Each row is a point on a landscape with many valleys, with its height.
A ball rolls from a point to the lowest of its 2 nearest points, and stops where none of them is lower. Distance is the straight distance between rows; heights are no part of it.
sola: [  2   4  -9 -14   7 -17  -1 -12 -30 -11   1 -32  -6  13   3   3  23  22
 -14  14 -20 -17   2   4]  height 45.5
defe: [  7 -10 -10  -4  -2 -12   7 -11 -27  -3   7 -24  10 -22  20   8  29  25
 -32  25 -19 -31   0  17]  height 62.6
sepez: [  7  21   2  10   4  24 -17  -7  13   6  -2  19   5 -30  -1   5 -16  -7
  -3  -4  13  -4 -16 -14]  height 71.7
nefur: [ -7  -7  10   0   6  21   4 -13  25   9   9  14  -5 -19 -21 -16  -5  -8
  15  17  -4  -6  -1 -22]  height 66.2
rap: [ -3 -23  23 -14 -23 -14 -20  25 -27 -20 -16   3   1  18   3  10  19  -1
 -14  -4   4 -14  -3  13]  height 46.1
Rofi: [-37   4 -11  -4 -13   7  32   8  17 -17 -25  19  -4 -13  -9   5   4  -2
   6  -7  -1  10 -12  -3]  height 56.0
vig: [  8 -11 -21  -1   8 -14   2   3 -28   6  28 -20   9   1  21  12   4  19
 -16  23  -8  -3   9  12]  height 58.3
vagot: [  5   4   6 -11   0 -29   3  18  -3  -4 -42   0   2  27 -21   2  -2  -1
  -2  -4   4   2   7  -6]  height 40.4
gubif: [ 21  20   7  12  -1  22 -31   0   2   0   4   9  11 -22   7  11 -10  -1
 -10  -9  11 -16 -12 -13]  height 70.7
Lim: [ 20   7  -7   5  12  -2   5   1  11  20  -8  17  13   9 -30  -7  -7   7
   6  -2 -22  11  14 -18]  height 42.1
bazut: [ -4 -14 -36  -5  23 -13  19  -2  -7  13  16 -18   9  -9  19  11  -9  22
   7  24  -4   3  -5  11]  height 23.8
robis: [ -4   5  15  -5  -2  -6 -20   4  -7  -6   7 -10   0  11   2   6  16 -14
   6 -16   1 -16  -3   2]  height 52.8
faf: [ 11  -3 -32  -4   0   5   9  -3  16  20 -13   9   5  24 -16   4   7  14
  23  -5 -33  18   0  -7]  height 33.3
Rig: [ 34  -2   4  18   4 -11 -26  16 -21  23  22  -1  16  17   4 -11  -2  -1
 -11   6  -1  -1  25   3]  height 14.2
nop: [ 15  20   7   6  15  -9 -19   8  -5  14  -4  -7  12  -4 -20  -1  -1  -7
   8 -11  -8 -17   8 -13]  height 34.5
Retef: [  1   9  -3  -3   7   0  15   6  -2 -12  -4  19  11 -29  11  13 -16  13
 -28  13  11  26 -14  -3]  height 54.3
Mugom: [  9 -19  -5   0 -10   9   2   6  -4 -17   6   3   9 -20  39  20  -6  23
 -14  -3  14   0 -16  14]  height 48.2
taneb: [-12   0  21  -6 -18  -8   4   8   3 -17 -11  -5  -7  15   8   7  10 -20
  -2 -23  13   1  -2  14]  height 61.2
ded: [-18  -1 -16   2   3  20  27   7  16   8   7   7 -12  -7   9  -8 -17  -7
   7  10  14  18  -8  11]  height 52.7
Neno: [ -6   0  -2  12 -10  -6 -12  25 -13  16  13  -1  -5  19   7  -2  17  -7
  14 -26  11  -9   9  20]  height 39.9
nik: [ -2   3 -10   0  -1  13  18   1  10 -12  -7  23   1 -31  21  15 -20  16
 -18  -2  21  24 -20   3]  height 55.9
ziza: [-16  10 -14 -12  -3  15 -14 -25  -1 -28 -20 -10   0 -12  -2  -4   6  -2
   9  11 -17 -15 -29 -23]  height 58.0
gedu: [ -7   2   6 -14   4 -21  -4 -18   2 -10  -8 -13  -4  29 -12  -5  13 -10
  15 -14 -11  -3   6  -4]  height 17.9
fosoz: [ -3 -35  -2  -3  -9  -1 -10   8 -33  -6  21   0   9 -10  26  15  15  21
 -19  10 -11  -9  -7  28]  height 51.9
zon: [  0  -2 -16   3   8  -1 -24   3 -12  21  38  -9  -9  18   6   0   9   3
  14   0   8 -13  -2   9]  height 17.3
fifad: [-33   6  -9 -12 -17 -10  19  -1  10 -33 -38  14   3 -15  -4   6   8  -3
   6 -14  -5   7 -17  -5]  height 57.3
lufef: [ -8 -33  -9  -4  -3 -14  -7  11 -34   1  35  -4   0   9  18   8  16  25
 -11   8  -4   0   0  28]  height 54.1
suz: [  3   0   2   6   1  25 -12 -13  13  24  11   2  -8 -21   0 -10 -17 -18
  18  11  15 -11 -16  -5]  height 40.6
det: [-17   7  26   9 -14 -15   4  -6  15  -6 -21   0  -6   1 -13  -2   6 -31
   8 -25   3  -5  14   8]  height 21.9
Neve: [-27  -2  14  25 -24  24   7 -23  30   3 -16  15 -19 -23  -7   1 -10 -23
  12 -11  11  -5   0   2]  height 65.9
mib: [  9   2 -10   1  -4   0 -13  22 -32   0  10  -8  19 -16  17  20   5  18
 -20  13 -10 -19  -4   7]  height 67.4
fel: [  4  -4  40   5  -2   0  -9 -10  13  -6   6  -6 -10  -8   1  -5   3 -22
   1 -17  11   0  10   7]  height 53.0
fas: [  0  -2   3  11  -3 -10   2  -9  19  16 -13   5  -7 -10 -32  -7   0 -12
  28 -23 -16  -6  29  -6]  height 47.8
Kimo: [  0   0 -22  -2  14  -8  21  19  -4   5   8  -4   7  -6  12   3 -16   9
  -2   9   5  18   1   9]  height 18.7
tuz: [-21  -7  16   4  -4  16  29  -5  34  -9   1  25  -9  -4 -21 -15   8  -6
   4   6  -2   8   7 -18]  height 69.8
Vife: [ -2  -2  -8 -11  -1  10   7  -8   3 -22 -13   0   3 -25  20  19  -8  19
  -8   0   7   2 -26  -2]  height 48.3
lep: [  5  -1  -1   2  20  19  -3 -14  15  17  18   6   3 -15 -17 -16 -15  -4
   6  29 -11  -5   2 -23]  height 64.2
tasit: [ -8  -6  -1 -18   9 -11  18   4  -6 -14  -2 -15  -1   4  10   6   1  10
  -1   3  -2   9  -7   8]  height 34.7
Nas: [  2 -12  27  -3  -6 -18   3   7  -4  -3   3  -6 -14  36   3  -5  13 -11
  -1 -15  13   5  14  18]  height 31.4
vomo: [-20   8  21   5  -9  -2   7  -7  22 -10 -21  15   0 -12 -24  -6   4 -22
   5 -16  -3   0   6  -9]  height 28.4
salen: [  1   6   4  23   0  -7   9   3  12  24 -15   4  -6  -1 -21  -8  -4 -11
  19 -26  -3   1  26   7]  height 44.9
Litel: [ -4  -7   3   6  -7   5 -33  18 -20  10  29   3  -2  11   7  -1  19  -6
   7 -16   4 -16  -1  16]  height 36.6
bezo: [ -1  11 -12 -14  14 -15  12   6 -15  -9 -21 -10  12  -3 -13   2  -1  21
  -5  10 -18   1  -4 -10]  height 76.3
vuma: [ 10  17  -3  11   7   3   0  21  -6   3  12   9  14 -17  12  -1 -17  -5
 -20   6  15  18  -3  -2]  height 27.9
zodil: [  1  -5  23  21   0   0  20  -5  21  12  -6  12 -14 -16 -25 -17  -8  -8
   6 -11   0  14  32   1]  height 42.2
Nuvo: [-24   0  -4  -9 -15  20  12 -13  23 -21 -17   9 -11  -8   6   5  -5 -12
   7  -7   8   3 -21  -2]  height 62.2
mif: [-29  -6 -14 -15  -2   7   5 -18   9 -28 -10  -3  -4   3 -10 -17  13  -3
  23  17 -20  -8 -19 -24]  height 54.9
Talez: [-37  -6   9  28 -18  24  18 -13  24  12 -10   6 -22  -8  -6  -7  -9 -21
  19  -4  10  -1   2  11]  height 65.1
Mide: [ 10  -5 -10  18   4  -2  -5   3   2  26  27  -5  -9  23  14 -16   3  -2
  12 -13  14  13  18  19]  height 37.1
Gur: [ -3 -21  10 -14 -10 -21 -11  19 -34  -9   2  -9   0  20   7  11  21  15
 -11   1  -4 -13   0  15]  height 43.3
Vod: [ 16   7 -15   9   3 -13  -4  33 -27   8  12  -5  23  -7  12   7 -11   8
 -19  15   4   2   6   1]  height 18.6
ledap: [ -7   0   8  15 -16 -20 -17  13  -8  13   1  -2  -6  22  -5   2  21 -18
  18 -35   9 -17  18  18]  height 42.7
Bav: [  8  10   6  13  -4 -22 -15  10  -2  21 -11  -6   2  10 -17   1   8 -15
  23 -32   0 -18  22   5]  height 41.4
tem: [ 15   4   8  19  10  -2   0   3  10  25   7  -1  -3  -6  -9 -16  -9  -9
  12 -14   5   5  23   7]  height 41.0
nidi: [  5  -7  21 -13 -11  -2  -4   7 -12 -27  -5  -8   4   3  18  13   7   8
 -20   0   4  -1 -11   5]  height 57.5
bep: [ 23  -2  -6  14  11  -6   1   8 -12   5  28  -6  16  11  15 -10 -17  -8
 -22  18   8  22  20  -1]  height 38.2
vug: [  6  18  21  -4  14  -3   0   0   0  -6  -9   7   9  -4 -21  -6  -6  -2
 -18   8  -6   6  -1 -17]  height 47.3
lumup: [  8  12 -14   5  12  -3 -19  14 -10  21  16  -9   2  12   0   3   2  -2
  17 -10   1 -13   4   3]  height 24.2
bope: [ -7  13  23  -4   7  -1   5  -4   8 -12 -15  25   8 -11 -31 -12   7  -1
  -9   4 -11   6   0 -31]  height 41.1
gigo: [  5 -20 -25   5   1 -11 -13  13 -35  10  40  -7   6  13  19   5   8  17
 -10  13  -4   1  10  19]  height 56.2
duva: [ 13  -9   3   6  -3 -27   0  34 -24   0 -17   5  21 -19  10  17  -6  21
 -36  26  14  -1   0   4]  height 79.3
Rutab: [-10  -1 -22  -3   3   5   7  -6  19  10  -8   8   0  15 -23  -8   7  -2
  31  -5 -20  -6   6 -16]  height 40.9
Vedel: [ -6   0  -6   8   9   7  31   7  16   7   7  10  -5   8   1 -16 -16  -6
   0   3   5  29  11  10]  height 50.6
gor: [-17  -2  14  12 -24   4  -1  14   1  -5   1  -1 -12  11  17   5  14 -19
   4 -29  18  -3   3  25]  height 60.4
nur: [  4   5 -24 -11  22   5  -6 -25  -9  11  21 -21  -8  17  -3  -2  -1  13
   5  26 -17  -7  -1  -6]  height 34.0
Fusu: [  7  -3  31  21  -5 -17  15   1  14  13 -28  13 -11  -4 -31 -12  -7 -10
   0 -17   5  13  34   3]  height 37.0
ziti: [ 14  -4  22   8   0   9 -20   9  -9   0  27  -3   5   3  16  -4   3  -9
 -12   2   7  -2   4   8]  height 47.4
Gose: [ 27  -6  19  23  -3 -11 -24  25 -13  24  13   4  10   5   5 -23   2  -6
  -5 -10  11  -1  28  10]  height 23.1
lut: [ 18  24  12   1   3  15 -18  -7 -10 -12   4  -7   9 -13   4   8  -2   4
 -32  13  -7 -13  -8 -13]  height 55.5
sovul: [  1 -13  -6   5   1  -9 -31   0 -17  15  46  -3 -10  31  -4  -3  19  13
   2 -10   3  -7   5  15]  height 26.0
loziz: [  7  -8   7  -3   0 -28   5  25 -21  -6 -27  -6  19 -15   6  17   5  26
 -25  15   6 -10  -8   5]  height 78.6
sov: [-17  -5   5  -4  -3   3  36   3  25 -13  -9  22  -4  14 -23 -14   8   4
   3   1 -10  15  11 -18]  height 71.9
Kem: [ -3   1 -10 -13  -7  35  -4 -23  12  -1  -5  10  -3 -16   2  -1 -19   1
   5  21   5  -8 -34 -22]  height 48.7
tude: [  7  -1 -44  -1  18  -7   2   7 -16  20  21 -15   7   3  14  10 -11  16
   8  18  -5   1   1   5]  height 18.5
Sopun: [-11   9   0 -13  -9 -11 -24  -8 -21 -26  -7 -23   1   8   7  10  25  -1
   3  -6 -12 -23 -14  -3]  height 52.9
vovob: [  2   4  14 -14   2   4 -10 -10 -13 -21   8 -21  -2   8  12   6  12   3
 -16   8  -7  -8  -8   0]  height 54.4
kezep: [-25 -11 -15 -20   0  17  12 -20   6 -23 -11  -6  -7 -11   2  -7   3   9
  12  24 -11  -1 -30 -17]  height 52.4
zepo: [-25  -9 -14 -19   5   2  22  -9  13 -18  -8   0  -6  15 -11 -11   9   1
  20   4 -17   6  -4 -11]  height 57.7
lup: [ 36  -2  29   8  10 -22 -16  -2  -2  16  -6  -6   1   3 -20  -8  -5  -2
   1  -7  -3  -2  28  -5]  height 20.4
Botu: [  6  -8  33  -5  11  -9  -7 -21  10  -3   8 -12 -12  -4 -12  -9   4 -16
  11 -11  -4  -2  17  -1]  height 55.8
fam: [  3   1   7 -14  -7  -5  -9  -8 -33 -21   2 -26  -3   4   9   7  26  15
 -25  15 -16 -22  -2   5]  height 50.2
lur: [-17  -4 -12 -13  -4  29   9  -7  16   1   1  14  -2 -12 -10 -11  -8   1
  12  29  -1  -6 -27 -26]  height 50.7
lir: [ 14   4 -24  10  23   6   8   0   7  16  20   7  13   1  -5 -11 -24  -3
  -5  20  -6  22  12 -12]  height 49.8
Zego: [-33  -7   5   4 -11  16  20 -15  26  -1  -5   4 -21   4  -3  -6  -1 -24
  18  -4   5   2  -2   9]  height 64.1
Nitam: [-23  -3   5 -18   0  -4  25  -3   8 -34 -22   8   1  -2 -10  -8   7   6
  -2   4 -11  16 -11 -14]  height 61.3
Numo: [ 19  -2 -29  -3   8  -2   7  -4   6  23  -1   1   3  27  -2   6  -3  11
  13  -2 -20  26   3   4]  height 29.3
zak: [  3  16   4   7   9   2 -22   4   4  15   0  -6   3 -19 -15   0   0 -17
  20 -14  -1 -22   2  -8]  height 38.6
Mil: [-15  -2  -6 -14   2 -18  -7  -9  -4  -5  11 -15 -12  29   0   5  18  -3
  17 -16   1  -4  -2   8]  height 1.4
Sife: [  1   0   1 -12   6 -28   9  17 -19  -9 -28 -14  11   1  -3  10   4  20
  -9   7  -2  -4  -5   0]  height 77.7
nuvud: [  5  -5 -29  -8  14  -6  20   5   1  11   4  -3  -1  17   5   3  -9  14
  11   2  -7  21   4  10]  height 24.7
zugo: [ 10   2  -5  -3  -8  18  -8   3   0 -18   1   5   4 -15  27  20 -12  15
 -13  -8  14  -4 -17  -1]  height 46.2
fiv: [-28   3  -1 -13  -9  -9  23   2   5 -36 -34  23   6 -18 -13  -2  15  11
  -3   1 -10  14 -18 -23]  height 59.1
Mizak: [  5   6 -10  -2   1  19 -10   7  -2  -4  13  -4   3 -14  23  11 -11   2
  -6   8  10  -3 -18   2]  height 44.0
ruzak: [-27  -5   0  -1 -15  25  20 -10  22  -9  -7   3 -21  -1  15   3  -9 -17
   8  -4  17   8 -15  14]  height 63.1
lem: [-15   3 -17   2 -20  35  10  -7  16  14 -11  15 -11 -16   6   0 -21 -11
  15   5  20  -5 -29  -1]  height 44.1
Vozi: [ 29 -11  -7 -13   6 -18   8 -15  -8   5  -4 -16  -1  39   4   7   0  19
 -15  18 -17  26   9   6]  height 26.6
tur: [-10   7 -10  10 -11  15  19  16   9  -5  -6  12  -5 -22  25   9 -14   3
  -8 -10  26  18 -14  16]  height 57.0
resa: [ -6  -1  15 -11 -15 -10 -29   4 -22 -19   1 -11   3  16   5  12  27  -7
  -2 -13  -6 -23  -7   2]  height 50.5
bava: [ -9   2   2  11 -18  17 -20 -14  15  15  -3  -1 -14 -17   4   3  -2 -26
  25 -14  18 -24 -12   5]  height 43.0
Fus: [-25  -3 -16 -12 -21  18   9 -24  21 -36 -29  20  -5 -14   4   1  -3   2
   8  -3   0  -1 -28 -21]  height 61.1
Das: [  9   9 -27   4  14  -3   1  20 -14  11  19  -8  13  -5  14   4 -14   5
  -3  13   4   6   2   4]  height 12.1
zir: [-12  -6 -14 -19   4  14   9 -19   3 -20  -7 -12  -4 -19  15   8  -5  14
   3  18  -2  -2 -30  -5]  height 50.4
vozo: [-23   1   6 -15   2   2  20  -4  13 -20 -13   2  -5   6  -7  -5   4 -10
   6  -5  -5  11  -5  -2]  height 60.1
Kep: [ -5  12   6  14 -13   5 -26  -5  13  11  -7  -3  -5 -27  -7   6   1 -26
  23 -24   9 -27   1  -1]  height 41.5
vunor: [ 17  -8  19  -1   4 -14  -2  12  -9   4   9  -5  -1  30   5  -6   1  -3
  -9  -2   9   8  14  11]  height 38.3
Gat: [ 26 -11   4 -10   2 -21   4  -3  -3   8 -11  -7  -5  46   0   3   0   9
  -6   1  -3  23   9   9]  height 14.3
subam: [-11  -8  20   0  -9 -21  12 -10   8  -1  -6  -7 -18  38  -4  -2  12 -19
  10 -25   9   9  19  20]  height 23.3
Mobi: [-10   6  12 -14 -10 -31   5  20  -5 -21 -45   1   1   8 -10   8   3  -5
  -8  -7  11   1  -6  -2]  height 44.3
Voda: [ 16   9  -5  17   7  -8   6  22  -8   6  13   7  18  -5  10 -14 -20  -9
 -26  11  22  31  13  -3]  height 32.6
Vovu: [ -1  -1 -10   6  11  11   9  -3  20  21   4  11  -4   1 -20 -13  -7  -5
  22  -1  -9   1  11  -9]  height 44.7
Siteb: [-17   4  13 -14 -13 -19  21   9   3 -27 -44  13   2  -9  -3  11   2   1
 -15 -11  14  16 -15   0]  height 47.2
redut: [-18 -11  -7 -18  -6  22   4 -22  10  12   5   1  -9   1 -10 -17  -4 -10
  28  26  -2 -14 -27 -19]  height 52.6
Ludaf: [ 30  -6  30  15   0 -20   1   2   7  17 -12   0 -11 -10 -22 -14 -11  -5
   2 -15   6  11  38   4]  height 30.2
Mubig: [  9  -2  22  17  -6  -3 -25   3   1  13  11 -10 -12 -26  -3  -5   6 -17
  18 -24  10 -16  19   8]  height 33.7
gisa: [  9   3   0   5  16  16 -16  -9   6  21  26  -7  -3 -12   5 -11 -16 -13
  10  18   8  -6  -4  -4]  height 37.6
tob: [ 30 -11 -10   1  -3 -17  -1   0  -5  21   7  -5  -3  43  13   4   4  11
  -2  -4   1  32   8  18]  height 25.1
Korud: [-10   7  -8   7 -17  35   7 -17  24  -5 -17  28 -12 -16   5   6 -22  -4
   1 -11  24  -1 -19  -8]  height 45.3
gepas: [  7  -4  -2  14   5   4   5  -3  22  22  -2  14  -5 -17 -34 -13  -3   0
  24  -8 -15  -2  25 -15]  height 47.9
Vekil: [ -8  -9 -16 -15  20 -10  19  -5  -8  -5   5 -19   3  -4  12   7  -2  22
   1  18 -10   5  -7   7]  height 29.5
vov: [ 15   6   1  -1  -8  -2  -7  11 -23 -14  -5  -6  18 -22  16  21   1  22
 -36  13  -4 -12 -10   1]  height 66.3
diped: [  3   7   1  -2   6  -9   9   3  11   4 -21  17  11  10 -36 -10   3   3
   8  -7 -19   4  11 -24]  height 36.9
Vazak: [  6 -16 -17  -4   0 -15   3  -4 -34   3  27 -20   7  -6  16  10  21  23
 -29  28 -16 -19  11  20]  height 60.3
sut: [ -3  -9  -3 -15   4 -20   3  10 -21  -7   4 -19   0  15  10  12  12  17
   0   0  -3  -4  -1  12]  height 39.5
riva: [ -1   3  16 -12  -6 -13  14   8  -3 -25 -31  13   4 -15   7  15  -4  14
 -26  -3  17  17 -18  -1]  height 49.5
zaso: [  1  -7  31  -6 -25 -11 -28  15 -15 -18 -13   3   5  17   2   8  19 -17
  -8 -16   3 -19  -2   4]  height 48.1
laki: [ 14  -5  17   6  12   3 -26  -8  -8  10  38 -13  -4   7   7  -5   7  -6
  -1   5   2 -10   9   5]  height 51.0
nom: [  1  12  -2  -6  17  22  -8 -21   5   1  10  -5   3 -14 -12 -10  -9  -1
  -7  32 -17 -10 -10 -22]  height 61.5
zozit: [ 11  -2  19  21  -4  -2 -19  16  -4  19  16  -2  -3  -4   6 -15   8 -13
   7 -20  13  -7  20  15]  height 29.4
kopeg: [-26   6 -11   3  -3  18  28  10  19   2  -7  16  -8  -8  -8  -4  -8  -7
   8   0   4  11  -6   1]  height 54.5
Bove: [-23   0  15   5 -13 -19   3 -14  14  -2  -6  -7 -15  18  -5  -1  12 -28
  18 -27   4  -6  16  18]  height 14.7
Dase: [-17  11  18  -4  -6   7   2 -14  20 -25 -20  24   5 -16 -22  -7   9 -11
  -3  -7  -8   4  -9 -26]  height 34.6
kivi: [ 12   2 -16  -6  19  -7  20  -3  -7  -1   8  -5  12   7  -2  -1 -19  13
 -20  28 -14  22  10  -6]  height 40.5
nin: [ 10 -11 -15   1   6 -11   1  -1  -5  14  27  -7 -11  35  15   0   5  10
   6  -6   8  20   9  20]  height 31.9
manik: [  3   2   7 -10  11  -9  11   5  -1  -3   1  -8  -2  20   1  -2  -2  -2
   0  -4   1  11   5   6]  height 40.1
risum: [  0   6  -2  -6  -6  28 -18 -25  16   1 -11   6  -2 -19  -3   0 -13 -11
  12   3   6 -20 -27 -21]  height 46.9
Senu: [ 17 -11  14  11  -3   1  -9  16 -17  -4  32  -1  13   8  24 -12  -5  -9
 -28  15  11  15  13   9]  height 43.4
Zaf: [-11   0 -10   8 -13  28   6  -6  12  35   3   8 -10 -15  -1 -15 -20 -18
  22  16  19  -7 -21   0]  height 42.6
nif: [  4   8 -23 -14  17  -5   1 -22 -20  -2   9 -30  -7  12   1   1  10  20
  -9  23 -23 -10   3   0]  height 40.0
Lar: [  6  16 -12  -3  15  -6  -9   7  -5  14  -3  -8   8  11 -14   2   0   0
  15 -10 -11 -10   4  -7]  height 29.6
Zubel: [ 13   2 -13   0  -3   0   3  -7 -19 -10   1 -16  16 -33  23  19   9  26
 -34  23 -11 -22  -9   6]  height 64.8
sem: [ 14  18  -5   7   2  -7  -6  32 -19   2  -1   7  21 -19   9  12 -11   9
 -24   7  11   5  -6  -2]  height 23.2
vaki: [ 10  13 -15   4  22   4   5   4   6  14   7  16  15  -3 -21  -8 -15   5
  -2  14 -16  10   9 -20]  height 46.3
dilok: [-14  -2 -20 -15  14   9   8  -7   5   5   7  -6  -8   8  -4  -4  -6   1
  19  12  -5   0 -10  -3]  height 21.7
vufe: [-22  -6 -10 -17   8  -1  10 -11   6  -2   9 -12 -18  20   4   0   4  -4
  20  -2   5   5  -7   9]  height 14.4
rekol: [  4   6   5   4 -16  20 -24 -25  21  -5 -12   6  -6 -17   5   7  -9 -17
  13 -19  16 -24 -14 -11]  height 44.8
dib: [  1  -3   6  22   6   9  28   0  25  17   3  20  -6   2 -15 -21 -12  -4
   2  -3  -1  26  25   3]  height 46.7
fenil: [ -9  10  -8 -14   9 -12  20  17  -3  -7 -22   8   9  -5 -15   4  -4   9
  -1  -1  -6  10  -5  -7]  height 75.1
Niva: [ 18   3  10  12   5 -16 -25   2  -3  23   7 -10  -4  -7 -14  -3   5 -10
  24 -26  -1 -18  26   2]  height 37.8
Pamo: [  3  -2 -20   5  -7   5  14   0  25  16 -16  18   4  20 -27  -2  11   6
  25 -13 -27   7  13 -15]  height 37.2
gal: [  1   1   6  -6   0 -18   5  -8  11   0 -24   4   3  23 -27  -8   6  -8
  14 -16 -17   2  15 -10]  height 29.8
subo: [  8   3   9  -5  -1 -10  11   4  -9 -18 -18   9  14 -27  13  20  -8  24
 -36  12  11  13 -15  -2]  height 52.1
tubod: [-18   5 -18 -10  -8  18  -2 -18   7 -33 -26  11   2 -22  -5   1   1  10
   6   8 -10  -6 -31 -28]  height 59.8
Duben: [  3   1  38   3 -13   9  -6 -21  24 -20  -9   4  -8 -13   2   2   0 -22
  -6 -23  12   0   1   0]  height 50.8
libok: [ -8 -20  -7   5  -7  -2 -30  16 -29  12  42  10  -7  22   3 -10  18   8
  -1 -12   1  -1   1  26]  height 32.3
mur: [  9  12   1   2   9  20 -21  -3  -1   6  20  -9   3 -10  11   2  -7  -8
  -2  11   4 -12 -13  -5]  height 41.2
mef: [-14  -5   6  17 -27   7   6  34 -10   2  -1   4  -8   7  26  -3   9  -5
  -3 -23  22   7   4  32]  height 59.3
Mip: [ 39   7  12  11  11 -17 -22   7 -13  21   2  -7  13  17 -10  -2  -5   2
 -11   7  -7  -6  22  -6]  height 23.7
pebe: [ 27  -8 -16  -5  12 -11  15 -10  -3   7   8  -7   8  27   7   2 -14  12
 -15  20 -14  33  14   3]  height 34.4
mab: [  0 -37  -5  -1 -10   7  -5  -1 -15 -11  13   3  12 -17  39  23  10  28
 -12   0  -1 -14 -16  23]  height 50.1
Boru: [ 14  19  13  -5   9  -3  -5   4 -16  -9  -2  -9  10  -1  -4   3  -4   4
 -32  18  -6  -4  -1 -10]  height 52.3
Fubet: [-11   4  -8  17 -14   8  16  31  -2   4   3   1  -4  -6  29  -3  -5  -1
  -4 -12  27  16   1  27]  height 58.2
Medit: [-19   4  -8  -8   4   0  34  14  11  -9 -12  25   3  -2 -18  -5   2  13
  -2   6  -7  18  -1 -16]  height 73.7
vogel: [ -7  10  -1  -8  -4 -24   7  10   0  -4 -31   0   4  21 -19   0   4 -10
  12 -19  -6  -2   8  -2]  height 35.9
digen: [  5   1 -18  -7  22  10   0 -14   4  16  18  -6  -3  12  -6  -7 -10   2
  14  18 -12   1   1  -6]  height 27.8
Fabi: [  4  14  -5   9 -12  24  -1  -9  14 -14 -14  27  -6 -14  14  14 -19   5
  -9 -25  29   0 -12  -6]  height 46.8
nalo: [ 27  -6  13   5  15 -11 -25 -20  -6  18  30 -16  -7  18  -5  -3   8   5
   4  -3  -7  -6  20   3]  height 55.2
zevun: [  1  11  18   9 -12  21  -2 -10  21 -13 -10  14  -5 -12   8   6  -8 -13
  -8 -22  19   3  -9   0]  height 48.6
bani: [-14 -15  10  13  -4  20  24  -7  37   9   9  23 -14 -15 -22 -18   0  -4
  15  14   1   0  14 -18]  height 68.0
Padul: [ 11   1 -17  10  17   9  -7  -8   7  33  24  -4  -5   3   1 -16 -16  -8
  19  11   6   2   7   0]  height 33.6
Dige: [  8   1   1  -6  16  -1  16  -3  -6 -11  16  -7   8   0  10  -1 -18   1
 -27  28  -1  22   3  -3]  height 45.4
Kikil: [-16  14  -5 -13   0  -3 -16 -16  -8 -26 -15 -19   1   0   0   1  13  -7
   9  -1 -15 -14 -18 -13]  height 55.6
loku: [ 18  -6  19  -2  18  -8  -7 -23   6  10  13 -12  -6  12 -12 -10   1  -4
  10  -4 -12   2  18  -3]  height 59.2
Lapu: [  8  27   5  -3  14  17 -12 -16  -5 -10  -1  -7   7 -17 -11  -1  -2   2
 -21  20 -18 -11 -10 -22]  height 58.5
Dizuk: [  7   8  -4  -2  -7  13 -28  14 -23  -5  11  -8  11  -8  15  17   9   8
 -11   3  -8 -25 -12   1]  height 68.4
vunez: [  4  -3  29 -10 -21  -4  -4   9  -2 -29 -18   2   0   8  13  11   6  -6
 -19 -16  15   1  -9   6]  height 59.4
Sike: [ 17  11   9   3 -11  19 -36   1  -9 -11   2   1  11  -7  11  15   5   0
 -10 -13  -1 -29 -11  -9]  height 69.5
Sazo: [ 10  -1 -11  20  10   4  -1  -4  11  34  18  -3 -11   5   5 -20  -9  -7
  19  -7  10   8  21  13]  height 37.3

Call two points neighbours if one is among the 2 nearest of the other. Go from one point of each pair to the other, from neighbour to neighbour, staying as low as possible. Name the highest point that can't be avoided.
Das / gal: lir
Das / Gat: Dige
Padul / Gat: Sazo
zon / lup: ledap
Bove / Das: manik
Rig / lup: Mip

Write out the way that a ball takes from each point below.
Neve: Zego ruzak Nuvo Fus tubod ziza Kikil Sopun resa
loku: nalo laki ziti Senu bep Voda vuma sem Vod Das
gor: mef Fubet tur nik Retef subo riva Siteb Mobi vagot vogel gal
Talez: Zego ruzak Nuvo Fus tubod ziza Kikil Sopun resa
loziz: Sife bezo fenil Medit sov tuz bani nefur lep nom Lapu lut Boru vug bope Dase vomo det Bove
